Points on a hilly landscape, in no order, each with its height.
From any point a ball rolls to the lowest of the 2 points nearest to it. It stops when none of these is lower. Distance is the straight distance between rows; heights are no part of it.
Z894 h=71.7: -12	9	-20	5	8	-12	5	-15	-13	-5	-2	19	3	-18	-13	-22	4	0	-9	32	-14	-7	-12	4	-4	-25	17	-26	7	6	11	-10	6	-13	9	4	16	3	-23	16	14	7	-27	8	4	8	9	-13
Z904 h=59.9: 12	-22	0	-7	15	-17	-1	18	-2	-7	-12	6	3	-2	26	-16	-6	22	0	18	-3	-2	8	10	10	-1	-3	-23	0	9	-13	-15	16	8	-1	8	-8	-11	-15	-3	-9	22	-4	-30	-4	-9	-4	-18
Z30 h=45.4: 15	-6	5	5	-8	5	10	-27	10	-1	15	18	-23	-9	5	-11	17	8	-14	-28	-14	17	-1	-8	21	5	-3	-14	10	-8	0	3	-5	-21	-2	-32	29	1	16	16	16	11	-12	-7	-5	-14	-9	-13
Z682 h=34.0: 12	4	25	-15	9	21	5	-14	-18	19	11	3	1	-3	9	10	2	-15	-2	-1	18	20	-17	3	10	-2	8	-17	3	-10	2	-6	-2	-2	-2	-12	23	24	-13	2	-2	-6	-2	3	-5	-18	9	0
Z8 h=24.7: 21	1	13	-12	-2	-3	7	-6	-5	-1	-2	16	21	-11	12	-16	-12	-13	12	-4	9	-17	2	6	8	-3	-10	7	9	-17	4	-12	-4	11	1	0	11	-3	2	-7	-2	-1	17	-6	-3	9	1	7
Z957 h=27.2: -2	-9	-1	-6	11	-3	28	7	23	-23	11	21	-19	-8	8	-3	-1	-7	13	-9	-2	20	8	13	-4	15	-3	29	-11	-7	-4	-14	5	-2	3	4	-23	-6	-3	0	6	10	29	-24	-7	-7	5	24
Z838 h=27.5: -6	0	-1	15	-10	-32	-2	4	-25	23	2	-14	3	7	17	17	15	-13	-10	4	-10	6	-8	-23	-4	-16	5	-19	-9	-13	-10	8	1	-18	-6	-19	27	7	-9	3	10	-18	-29	16	-9	-5	-5	-14
Z876 h=39.1: 4	10	-6	8	-6	1	-4	-25	-7	13	1	11	-18	-7	0	0	18	-6	-3	-15	-8	5	-2	-17	12	-6	6	-22	11	-17	-7	21	2	-24	-5	-20	35	2	1	17	16	-16	-18	5	-4	1	-5	-9
Z379 h=33.4: 10	-4	6	-2	-3	10	-1	-13	7	-33	11	18	14	-16	-3	-21	-3	-22	11	-6	-1	-18	3	2	17	1	4	8	8	-12	6	-21	-9	3	7	8	16	-10	5	5	10	12	9	-7	-1	15	10	18
Z29 h=46.7: -4	12	19	-4	7	14	-17	5	11	11	-1	6	14	-11	-15	-23	15	13	13	-10	6	-6	4	10	4	-9	-10	-2	12	5	13	11	4	4	9	6	-5	-6	3	1	-16	4	20	10	-4	14	7	-8
Z354 h=60.8: -17	-13	-28	-4	3	-14	9	19	4	2	-7	-9	-7	1	5	-6	7	15	-7	1	-14	23	3	6	-27	1	-4	21	-8	18	-1	-12	23	-4	7	7	-20	-14	23	-4	2	17	-7	-4	9	-5	-12	0
Z500 h=21.4: 3	6	-14	11	2	-1	-10	2	-6	24	6	-6	-5	21	-7	-34	15	9	-25	12	10	-5	2	-9	-16	-5	0	5	-14	16	-6	25	17	-18	-10	-25	2	12	6	5	-5	13	7	26	-2	17	4	-17
Z770 h=65.3: 18	-10	-4	0	-11	-14	11	11	-5	-1	-16	-5	14	6	20	5	-9	4	0	17	8	-12	5	-10	3	-2	20	-4	-14	-11	-5	-10	-16	16	-5	10	11	10	-27	5	2	-2	-19	12	10	1	8	-16
Z56 h=39.5: 2	12	26	-15	0	-16	-14	28	3	15	8	-13	-14	-3	-6	9	-4	-10	15	-15	12	11	18	-11	8	-2	-13	-7	2	-3	16	4	11	4	-15	21	-12	-18	-5	-3	-17	5	-6	23	-9	-16	4	11
Z975 h=60.9: -16	-5	16	23	1	26	9	-17	-5	6	-5	2	-26	-4	-12	-28	4	-2	-25	-11	0	9	-8	7	7	12	3	-3	10	7	-3	13	-2	4	12	-30	-11	23	6	20	1	8	6	6	8	-3	-18	-5
Z521 h=50.8: -2	9	13	3	-8	7	6	13	-8	13	-8	-12	1	-2	-22	-7	3	-9	3	-15	2	-7	14	-16	-7	3	-10	13	5	7	-4	-18	-15	27	13	21	-33	-8	25	-11	-8	3	-4	24	1	-4	-20	12
Z811 h=58.3: -16	-2	11	-3	4	-6	-25	5	-12	31	7	-1	8	7	5	4	-8	11	-7	-9	4	1	-27	25	-11	6	-1	-7	0	5	1	15	21	10	3	-26	2	0	8	-5	-20	-7	5	-2	0	-2	-4	4
Z833 h=57.8: -21	-3	4	2	-1	2	-13	-10	-9	9	16	-2	4	13	15	19	-2	15	-6	-12	-10	2	-30	13	-13	5	0	-16	7	0	-15	-2	-3	-12	1	-15	5	-8	12	6	-10	-3	-3	-10	1	-12	-1	16
Z903 h=43.0: -11	5	-2	15	0	12	-4	-20	-17	-6	8	-12	-3	2	-9	18	0	-15	-15	-2	-18	10	-10	-17	6	-8	8	-24	1	1	-1	-7	-8	-20	1	4	7	12	-1	5	18	-10	-29	-1	-4	-8	-4	0
Z327 h=20.4: -9	2	0	2	-3	-2	12	-7	25	-34	6	12	-9	-11	1	13	3	-9	15	-13	-24	2	10	6	4	7	-12	22	0	-7	9	-8	-13	4	1	8	-17	-13	6	-7	18	-1	25	-33	-5	3	7	18
Z25 h=48.0: 16	-13	2	4	3	-5	3	-9	8	-10	-2	11	-3	-14	7	0	-21	4	-12	2	2	-8	-1	15	22	2	20	-16	-4	-5	14	-1	-2	17	-5	-8	17	10	-14	15	3	10	-10	-19	7	-2	12	-12
Z979 h=56.0: 4	-8	-11	-3	2	0	-11	22	5	9	-25	-10	5	1	8	-9	12	34	-4	12	-7	-16	5	8	11	-1	8	-21	3	15	-16	9	12	24	0	14	-8	-16	-8	8	-12	12	-10	-14	8	5	-1	-13
Z896 h=63.9: -5	-10	-26	-9	1	3	-10	-5	5	-11	12	2	8	11	14	-13	17	19	-9	-5	-8	3	4	2	-24	11	-6	23	-11	17	-8	-11	13	-19	-1	0	-9	-17	35	-5	2	39	0	-8	0	3	2	-3
Z828 h=66.7: 27	-10	-11	-3	0	-13	5	12	-14	-14	-11	-4	10	15	11	-15	-17	-10	-8	32	14	-29	14	-11	11	0	5	-6	-10	7	-12	-11	0	9	-17	16	3	-2	-10	-7	2	14	-5	3	2	13	-1	-2
Z398 h=57.9: 5	-3	-8	-16	-7	12	7	11	14	14	-5	-10	14	20	23	3	36	13	2	8	5	1	4	-14	-9	-2	12	6	-2	2	-24	6	-16	7	-2	4	-2	-2	7	12	-7	16	4	18	8	-8	11	7
Z111 h=61.6: 10	3	-7	-9	-8	3	19	6	-4	8	-7	-11	2	5	17	7	14	0	0	7	7	14	11	-22	-6	-9	14	-4	-10	-13	-11	-3	-11	-9	-1	11	10	8	-9	15	5	6	-17	24	3	-11	8	-1
Z700 h=55.6: 7	5	24	9	-1	25	1	-7	12	-10	7	0	-16	-1	-25	10	-17	-18	5	-21	17	0	6	4	20	16	-2	5	6	-13	10	7	0	2	-5	-5	1	8	2	4	-5	-13	22	-14	0	4	7	20
Z645 h=54.0: -12	-19	11	11	2	14	-9	-14	10	-14	22	0	1	18	18	17	9	12	-9	-13	-16	10	-22	-1	4	11	14	-12	2	3	-11	-6	-15	-11	5	-20	5	7	4	11	3	7	-12	-22	3	-22	5	1
Z175 h=85.7: -1	4	-17	-4	-4	29	27	-7	10	8	-17	2	-4	-5	-11	-11	33	24	-13	9	1	-11	8	16	-14	-2	-10	28	3	29	-5	13	-24	13	-4	-2	-20	12	30	2	-11	21	29	12	16	11	-6	-3
Z370 h=43.6: 5	6	2	-18	0	-15	1	10	2	11	10	-11	-9	4	6	22	2	1	11	-6	8	11	10	-8	-11	-3	-19	0	-2	-6	0	-5	2	-12	-21	15	-4	-20	14	-7	-9	9	5	6	-11	-8	7	17
Z125 h=25.7: 14	-3	-3	-9	-9	-20	17	-6	-15	20	-10	3	9	-5	14	20	-2	0	7	7	16	-3	-11	-1	-10	-7	-5	-5	1	-27	-9	-6	-12	-8	-18	2	30	-3	-8	-4	-4	-16	5	12	-2	8	3	4
Z836 h=30.1: 1	4	7	-7	-7	-9	-15	-11	15	2	9	6	9	10	22	40	5	8	5	-24	-10	4	-7	4	2	19	0	12	-6	-12	17	13	-6	10	-16	-6	5	3	7	-13	9	-8	6	-36	8	-6	16	-6
Z129 h=46.6: 19	-14	-2	-8	3	-29	11	14	3	-11	14	11	-3	-5	-2	8	-13	9	22	4	16	16	8	5	-10	-1	-22	17	-10	-18	6	-9	7	-22	-13	6	8	-14	-5	-24	-14	-4	22	-3	-12	12	7	7
Z465 h=81.0: 2	14	-15	-6	-5	-7	8	14	12	-13	-20	-5	-8	-9	-8	-25	7	3	13	1	-6	-14	39	-19	-4	-5	-15	25	5	4	2	-5	-5	2	9	24	-20	-31	22	-1	7	11	4	3	-1	6	-9	-11
Z162 h=76.8: -30	15	-25	4	-3	7	-19	-5	1	19	-10	-1	3	-19	-25	-16	11	-10	-14	-7	-11	-2	-6	20	-16	-4	11	11	3	23	26	8	26	10	17	7	-6	5	12	1	18	1	-5	12	15	22	-3	-8
Z847 h=84.1: 18	4	-9	-7	-1	28	17	1	12	8	-26	-10	-5	-4	-14	-4	32	2	-9	7	3	-15	19	-4	12	-3	-8	14	9	24	-8	10	-25	36	-5	14	-26	9	16	-6	2	13	14	2	10	1	-8	-1
Z852 h=33.1: -8	8	-8	8	0	4	0	-5	-6	19	-10	2	-12	-6	-17	0	4	-15	6	-4	7	8	1	-10	-2	-7	13	-9	4	-10	1	17	13	-11	1	-3	12	10	-12	9	3	-23	-12	19	-1	10	-6	-3
Z916 h=58.2: -5	8	-17	-17	3	3	8	1	-8	13	-13	-2	7	-1	20	-18	8	3	-3	-1	-7	15	-2	3	-22	-2	-5	21	2	10	-2	-4	18	1	16	1	-10	-3	16	2	11	1	-9	0	10	-13	-20	-6
Z312 h=9.3: -6	-11	-14	-5	-7	-18	-2	24	8	8	-20	-24	8	13	14	26	8	14	3	21	-12	8	-3	4	-3	-5	-1	2	-5	12	-2	25	6	26	-5	-1	-11	2	-9	-14	4	-15	2	-16	9	-1	-3	-11
Z664 h=78.3: -27	24	-31	-6	-10	3	-8	12	14	4	-13	-12	-7	-21	-27	-10	12	-14	-2	1	-5	-5	18	9	-15	-10	8	23	1	24	18	4	9	11	18	20	-13	-9	15	11	18	2	0	22	8	7	2	3
Z433 h=58.1: 6	1	12	23	-1	25	2	-18	3	1	-13	4	-17	0	-24	-12	-12	-12	-16	-14	16	-11	5	2	20	15	-3	7	9	1	2	22	1	6	-3	-21	-4	18	14	2	-5	-8	19	-5	4	13	-13	-7
Z253 h=61.5: 0	-27	11	14	-4	-20	12	20	8	-21	1	0	-9	1	3	-3	-14	-13	14	-12	-4	0	8	-11	12	6	-6	-8	6	-15	-16	-23	-2	-4	9	14	-5	-21	-3	3	0	-2	-3	-6	-13	6	-13	21
Z792 h=50.1: 1	13	15	-10	-4	3	-15	10	8	-20	13	-6	5	4	-18	18	-25	-22	-2	7	11	-11	3	4	19	11	5	-8	-1	9	19	-18	13	9	-3	20	-3	2	-16	-3	8	3	3	-11	-2	-4	26	22
Z180 h=54.3: 5	8	-3	-3	1	-5	-2	-7	-6	-4	-8	-10	7	-1	1	-2	-9	-7	-21	28	-8	-7	-3	6	8	-14	6	-14	-1	13	16	10	-3	19	-18	-6	0	17	-12	5	13	10	-1	-7	5	-1	13	-11
Z534 h=36.7: -2	9	-8	-10	-14	-14	16	22	11	-1	-21	-11	-7	-3	2	4	-18	-13	-3	7	-6	3	11	2	-3	11	4	21	-9	6	13	5	10	44	14	8	-24	7	-15	0	18	-14	-6	11	6	-10	-10	0
Z305 h=69.5: 1	7	5	3	22	16	1	-16	-30	-9	-5	3	4	10	16	7	-17	14	-6	20	9	-18	-9	2	-3	2	9	-21	-2	3	-26	-24	-14	-12	-3	12	-1	7	-16	5	-18	1	-23	-10	11	-21	-1	-2
Z807 h=48.8: -21	-10	5	18	2	18	-11	-19	-5	-18	27	-3	0	2	-14	18	-9	1	-15	-15	-19	16	-25	9	-3	4	13	-8	-2	11	12	-17	-9	-16	10	-5	3	13	8	-1	9	0	-15	-14	4	-9	1	3
Z442 h=54.4: 1	-2	3	-16	2	1	6	27	10	13	-5	-9	12	9	14	3	20	-1	22	-2	10	8	10	-12	-10	-2	4	24	-3	1	-9	-5	-3	17	12	16	-15	-13	7	-7	-11	-4	4	21	2	-12	-4	4
Z377 h=14.8: 16	-9	-9	6	-2	10	6	-1	23	-14	3	2	-10	6	-3	-4	15	22	8	-4	16	14	22	-13	-4	2	-2	14	-10	-3	-7	18	-8	-30	-6	-7	5	6	-1	5	-11	9	8	15	-4	9	7	-19
Z503 h=62.5: 13	-4	1	13	-1	-11	2	-19	-9	-4	7	21	1	-10	-21	-21	-23	0	-2	-2	9	-10	3	-8	0	-5	1	-6	1	-13	14	-7	-8	-16	2	-2	13	7	-6	-1	0	2	-9	10	-2	19	-2	-18
Z278 h=41.2: 13	-17	-12	-13	1	-7	31	-7	12	-21	11	21	4	-15	-10	4	6	15	24	13	3	15	7	5	-12	-12	-20	20	-3	-6	5	-8	-14	-27	-1	2	13	-6	2	-16	-8	4	27	0	-13	15	2	3
Z7 h=58.7: 9	1	31	21	-2	-7	-6	8	-1	-25	8	11	-5	3	6	-2	-15	-3	20	-26	-1	-11	9	-7	16	12	-12	6	-4	-31	-7	-23	-2	-3	9	4	-8	-15	-5	-9	-11	-16	-5	-22	-7	4	3	18
Z359 h=42.4: -21	3	8	10	7	16	-30	-2	12	3	12	-3	-7	-4	-23	-20	18	-5	7	-13	2	-1	-1	-1	5	-4	-8	-7	13	14	7	15	12	-19	5	-12	1	-12	15	6	-7	6	22	11	-9	11	-1	2
Z853 h=25.9: 11	-9	32	-6	11	-5	6	-15	-21	18	13	11	3	-10	1	14	-9	-7	0	-10	8	21	-21	5	6	-7	-14	-18	11	-8	6	-18	-6	-7	1	-12	15	13	-2	-20	-9	-10	-1	-1	-16	-16	-13	-5
Z893 h=20.9: -7	-9	-5	13	-7	-16	0	-11	9	-14	-2	8	-4	-9	16	16	-11	6	13	-8	-31	-8	-17	10	11	1	-6	-10	11	-17	-7	11	-15	2	3	-12	18	-16	-10	3	13	-34	8	-30	-1	-1	-15	4
Z298 h=63.6: -1	5	18	20	16	23	3	-21	-15	6	-6	10	-21	-2	-8	-18	-18	7	-22	0	10	-6	-6	10	12	8	16	-17	1	0	-4	11	-5	5	8	-22	0	24	-14	24	-10	-1	-15	-4	11	-11	-5	-19
Z542 h=18.2: 7	-13	5	-1	-5	-33	7	10	-10	23	-6	-10	-2	-1	27	30	7	1	4	-6	2	19	-9	-10	2	-7	-5	-14	-4	-22	-6	1	1	-8	-11	-2	23	-7	-14	-3	-3	-20	-25	14	-6	-13	-10	-7
Z985 h=41.6: 13	-12	9	7	-1	2	3	-14	19	-31	10	17	0	-8	12	-6	-14	0	6	-4	-8	-18	-4	7	25	8	10	-2	4	-17	9	2	-20	9	-7	-13	19	-4	-11	15	7	2	15	-23	5	3	10	4
Z443 h=40.3: 9	19	18	-30	7	27	-4	5	2	10	1	3	9	-8	9	11	4	-13	16	-8	20	16	-2	7	8	4	10	1	2	-7	9	-5	10	6	8	15	8	10	-17	4	0	-9	2	9	4	-20	12	8
Z176 h=47.9: 5	-8	8	-13	2	-8	15	1	-1	28	4	-10	-7	-4	0	18	14	-7	-8	-6	5	30	2	-2	-5	-13	-21	-5	7	5	-2	3	2	-3	-16	-9	-4	4	23	-9	-10	14	3	12	-15	-13	-4	11
Z487 h=47.2: -9	-7	4	11	-2	7	-5	12	-16	19	-7	-21	9	17	-23	9	10	-11	-5	2	6	0	-4	-19	-4	-4	-4	-3	5	19	-19	-5	-2	11	6	6	-21	7	19	-21	-14	-7	-8	18	-2	0	-22	5
Z715 h=21.3: -5	4	-12	-7	-3	-8	-16	10	6	4	-17	-11	20	6	22	3	-3	23	-5	18	-17	-13	-11	18	-3	0	12	2	-9	12	11	20	1	34	3	-1	-6	3	-19	0	7	-9	-4	-10	17	0	3	-25
Z509 h=32.0: -3	-4	-10	0	-4	6	16	19	-2	9	-16	-13	5	7	-6	-15	-8	-14	-2	18	6	1	-3	3	-8	1	9	21	-8	12	-5	6	8	31	22	-2	-17	15	-11	-3	4	-20	10	24	6	3	-16	3
Z989 h=9.0: -8	-13	-11	9	-7	-13	-2	-16	17	-26	13	4	-9	0	8	22	-4	5	-1	-13	-36	-3	-10	7	7	13	-11	0	3	-7	3	4	-9	-3	-11	-8	4	-16	12	-4	21	-2	14	-39	-6	7	-3	14
Z108 h=27.1: 6	-8	-16	6	-2	7	-9	-12	9	-31	17	15	8	-7	-11	-18	-6	-4	13	1	4	-9	-4	8	0	5	3	21	-8	-9	4	4	3	-21	8	-8	27	-7	-3	3	7	-7	12	-2	-1	28	5	7
Z19 h=35.1: 3	21	6	-20	0	-15	-15	21	-6	35	-7	-10	-12	-3	0	-14	5	-11	15	0	21	-4	15	-15	6	-7	-5	-10	1	-2	10	17	27	0	-13	11	5	-16	-11	6	-3	-1	-1	32	-8	-4	-4	4
Z191 h=25.8: 7	-3	-13	7	-5	1	0	-9	8	-20	-6	2	-1	-1	-8	18	6	10	19	-9	-2	9	15	-11	-4	1	-17	16	1	-10	-4	8	-5	-25	-4	5	3	-7	7	-15	-3	-14	2	-8	-4	13	-7	-12
Z616 h=8.0: 0	-5	-12	1	2	1	8	10	7	-2	7	-15	-16	7	-5	-15	9	5	-8	13	7	19	11	-6	-14	-10	-4	5	-10	14	-7	10	5	-20	-8	-12	-5	7	5	10	-3	20	14	16	-9	-1	6	0
Z392 h=30.8: -10	19	-6	-5	-8	-5	-17	-3	1	-3	1	-5	12	1	13	24	-14	9	7	-2	-9	-2	-14	13	-12	7	3	10	-6	-7	19	11	-2	8	-4	1	2	2	-15	-6	8	-26	3	-10	13	-6	8	-11
Z824 h=55.5: -13	-4	25	-21	5	-14	-20	8	-10	37	-1	-16	4	6	19	21	8	7	-2	-4	0	10	-23	14	5	7	-17	-12	9	2	-6	16	11	31	-6	-23	-7	-2	6	-13	-16	-2	-6	4	-7	-18	-11	4
Z734 h=72.1: -13	6	12	1	9	3	1	-9	-23	-14	4	-13	12	22	10	13	-10	9	2	30	-3	-10	-18	-13	-11	-5	-8	-18	5	1	-18	-22	-27	-18	-3	12	-10	-6	-12	-2	-8	-5	-1	-3	1	-17	0	3
Z834 h=38.0: -17	13	0	7	-8	2	-30	-5	16	-5	19	-9	-4	9	-13	3	8	7	12	-14	-4	-1	1	-13	-8	-1	-11	3	3	3	11	30	-8	-23	-7	-14	4	-11	14	2	-4	-5	18	15	-7	6	7	-5
Z960 h=36.3: -9	0	0	25	-6	0	-6	-5	-22	16	-12	-17	5	7	-3	19	19	-14	-22	4	-13	-3	-1	-22	9	-12	17	-25	-1	2	-18	11	-2	-2	-2	-9	10	23	2	5	8	-6	-39	0	0	1	-5	-10
Z73 h=32.3: -13	21	-6	0	0	-2	-8	-10	-6	1	5	4	-1	-6	-10	12	2	15	21	-10	-5	10	-8	0	-15	-6	-20	2	8	-10	7	14	0	-26	-4	1	5	-14	0	-7	-7	-30	3	2	1	2	-8	-4
Z595 h=63.8: -26	19	3	4	13	15	-1	-24	-33	31	4	9	0	2	-11	17	14	-4	-7	18	-5	-1	-30	13	-17	-16	13	-31	12	-3	-3	10	-5	-11	-6	-12	15	16	-8	3	-6	-15	-7	4	3	5	13	3
Z161 h=63.4: 19	-26	-5	-2	7	-13	12	20	-3	-22	-5	1	-6	11	22	-15	-19	0	-12	28	7	-7	10	3	13	4	14	-15	-13	7	-16	-19	9	5	-10	7	-4	4	-23	7	0	25	-8	-13	0	-6	7	1
Z147 h=82.5: 16	22	-14	-14	1	9	6	5	17	-15	-12	-7	-7	1	-7	-14	1	-4	-1	13	1	-21	33	-6	1	-1	-10	29	-3	19	9	6	-16	20	-7	19	-30	-4	11	-5	9	12	22	1	2	-2	3	-10
Z735 h=45.5: 8	14	9	-21	0	11	-6	3	16	-10	22	7	2	-13	-9	27	-2	-14	7	-20	5	19	5	8	13	7	13	1	-7	-3	29	-20	12	3	3	22	11	5	-8	-2	11	3	-7	-9	-2	-17	31	13
Z193 h=66.9: -13	-19	-17	1	-3	-7	5	1	28	-12	13	3	0	13	22	9	25	10	3	-11	-11	21	2	1	-18	9	-1	31	-11	14	-6	4	-4	-13	-1	-19	-13	-3	24	-9	3	17	18	-8	-4	-8	-1	-6
Z910 h=74.6: -15	6	-23	3	4	-4	2	-18	-15	18	-13	11	1	-17	-12	-30	6	-18	-15	13	-9	-10	-8	5	-8	-17	11	-10	11	8	12	-1	17	1	6	-1	7	6	6	7	21	10	-16	6	6	17	-7	-4
Z516 h=67.6: -17	22	-14	7	14	10	-6	-27	-19	3	1	9	5	-5	-14	1	11	-5	-18	29	-8	-20	-19	10	-6	-19	25	-28	6	6	8	10	-7	-3	-17	-1	15	12	-6	14	4	8	-19	7	12	18	23	4
Z13 h=51.1: 6	-28	-7	5	5	-21	6	12	-3	-20	11	5	-6	4	-6	7	-28	13	-2	13	6	2	1	17	-3	8	-13	-6	-11	-7	-8	-6	10	-16	-11	1	-4	-10	-2	-19	-13	9	17	-23	-10	17	7	15
Z114 h=29.4: 5	8	-4	-10	5	5	-19	12	-1	34	-1	-6	1	10	-1	-29	11	-4	-7	1	18	-9	5	-2	-1	-2	3	0	-6	14	1	18	28	5	-5	-5	1	-3	3	7	-4	5	9	24	-5	11	-2	-2
Z250 h=61.8: 12	-14	15	19	5	-5	-4	4	-6	-21	-5	12	7	3	12	-15	-36	-6	7	-5	6	-32	6	0	16	11	5	1	-3	-13	-18	-15	-8	7	16	-1	-3	-1	-14	-4	-11	-11	-2	-18	2	0	-10	-2
Z606 h=16.8: 8	-9	-19	-2	-5	-7	4	14	9	-20	4	6	12	3	1	-20	-7	-3	19	4	9	-2	14	-2	-16	2	-2	39	-14	-4	0	-7	9	-15	13	9	0	-11	3	-7	2	-2	7	7	2	19	1	-1
Z280 h=79.6: -18	37	-8	-10	-12	-2	-3	17	12	-7	-15	-8	1	-13	-17	-9	6	-1	17	-2	-12	-14	24	-9	-8	-9	-5	21	7	4	18	0	-6	15	22	31	-20	-27	9	8	8	-8	-3	17	7	-3	5	-2
Z295 h=42.9: -10	-6	-5	19	-8	2	3	12	-17	26	-23	-23	10	13	-12	14	35	2	-16	7	-9	6	-4	-21	1	-7	4	-8	4	13	-31	14	-2	17	12	-11	-11	14	9	-10	-7	-14	-30	13	3	0	-24	-11
Z524 h=33.8: 3	-14	-8	-12	8	7	23	-1	19	-36	17	16	3	-11	-1	-9	0	-10	15	14	-1	15	0	8	-2	-4	0	17	-1	3	1	-25	-8	-12	13	7	0	0	-10	-3	9	10	26	-5	-8	-5	7	13
Z243 h=14.1: 19	-8	9	-7	-2	-13	18	-14	-3	3	8	16	0	-13	8	13	-8	-3	7	-15	-5	5	-5	1	5	0	-19	-5	10	-21	-1	-18	-12	-5	-9	0	16	-7	8	-11	2	-5	10	-12	-13	2	-6	13
Z146 h=53.2: 1	13	12	10	-9	4	2	12	8	-21	10	-1	-15	-4	-26	6	-28	-22	2	-21	10	-2	13	1	7	16	-2	15	-6	-11	12	-16	12	-2	5	14	-11	-1	-5	3	3	-8	-2	0	-3	3	12	29
Z339 h=66.6: 11	7	14	10	16	27	-12	-4	-20	4	-4	-6	2	20	0	-12	-10	10	-19	10	16	-21	-4	-7	11	8	17	-18	-6	11	-18	-4	-10	5	-2	0	-8	18	-15	9	-19	5	-20	6	10	-14	0	-8
Z436 h=61.0: -22	18	8	-4	17	13	-20	-7	-28	31	7	4	2	8	-7	1	0	0	-2	9	13	2	-27	10	-17	-6	5	-17	4	4	-1	8	20	-15	1	-11	2	10	-11	-4	-14	-16	-1	10	-2	-4	0	2
Z86 h=64.7: 11	-18	20	14	2	-14	8	1	-16	1	-3	6	6	2	-4	-9	-31	-2	-1	4	15	-15	2	-9	6	-2	3	-19	1	-12	-14	-21	-17	2	6	5	-2	5	-11	-3	-16	1	-9	8	-7	4	-8	-2
Z695 h=21.2: 5	0	-5	7	-15	-11	-16	-18	8	-5	9	12	6	0	9	17	-7	9	-6	-25	-16	-13	-5	11	3	14	-8	8	2	-12	10	12	1	2	-12	-22	16	-10	25	-8	5	-1	6	-31	1	12	3	-4
Z788 h=64.2: 8	-27	4	2	8	1	8	23	10	-23	5	3	-5	6	10	-25	-10	-4	9	3	11	14	6	-6	6	8	10	-2	-5	-1	-15	-21	15	-13	16	5	-5	-4	-22	10	-4	10	0	0	-5	-8	-5	5
Z922 h=26.6: -10	1	-12	10	-9	3	4	5	2	6	-10	3	14	1	-9	-14	-10	-11	7	-2	6	-5	-7	3	-15	1	19	19	-5	-5	1	4	2	7	22	2	2	8	-8	8	3	-24	-3	23	12	16	-8	2
Z579 h=52.1: -2	2	16	-20	1	-6	-2	-1	-12	29	3	-19	-5	4	9	19	-5	-2	-20	-1	-4	20	-14	9	-4	3	-14	-10	-2	8	11	4	9	25	-15	-12	-15	14	12	-10	3	14	-2	-7	-6	-20	-2	9
Z189 h=58.8: 5	2	-5	3	-5	-6	9	-8	0	-10	-4	0	1	-11	-20	-8	-16	-6	-12	10	-2	1	11	-4	0	-9	-6	-5	1	8	18	-7	-5	2	-4	11	-9	9	1	-5	8	16	-1	8	-2	8	1	-12
Z899 h=51.3: -2	-3	15	-5	-2	1	-16	4	15	14	-9	-2	18	-7	2	-6	15	33	3	0	-8	-9	-3	10	10	-7	-3	-17	12	8	13	19	-10	25	3	1	-5	-3	-2	3	-10	15	5	-2	4	7	9	-21
Z263 h=55.9: 8	14	13	2	5	18	-8	-5	-4	-32	12	5	-7	9	-1	9	-16	-12	12	-16	5	-4	11	-10	9	22	-4	11	-6	-13	-6	-20	5	-15	-2	17	-9	-5	-5	-4	3	-7	-4	-22	-3	-7	4	15

Call two points neighbours if one is among the 2 nearest of the other. Go from one point of each pair to the other, from neighbour to neighbour, staying as low as possible. Name the highest point that can't be avoided.
Z542 / Z606 => Z379
Z989 / Z312 => Z392
Z243 / Z542 => Z125

Where does a ball stop that starts at each point below?
Z175 => Z616
Z904 => Z616
Z847 => Z616
Z305 => Z146
Z13 => Z989
Z894 => Z616
Z503 => Z243
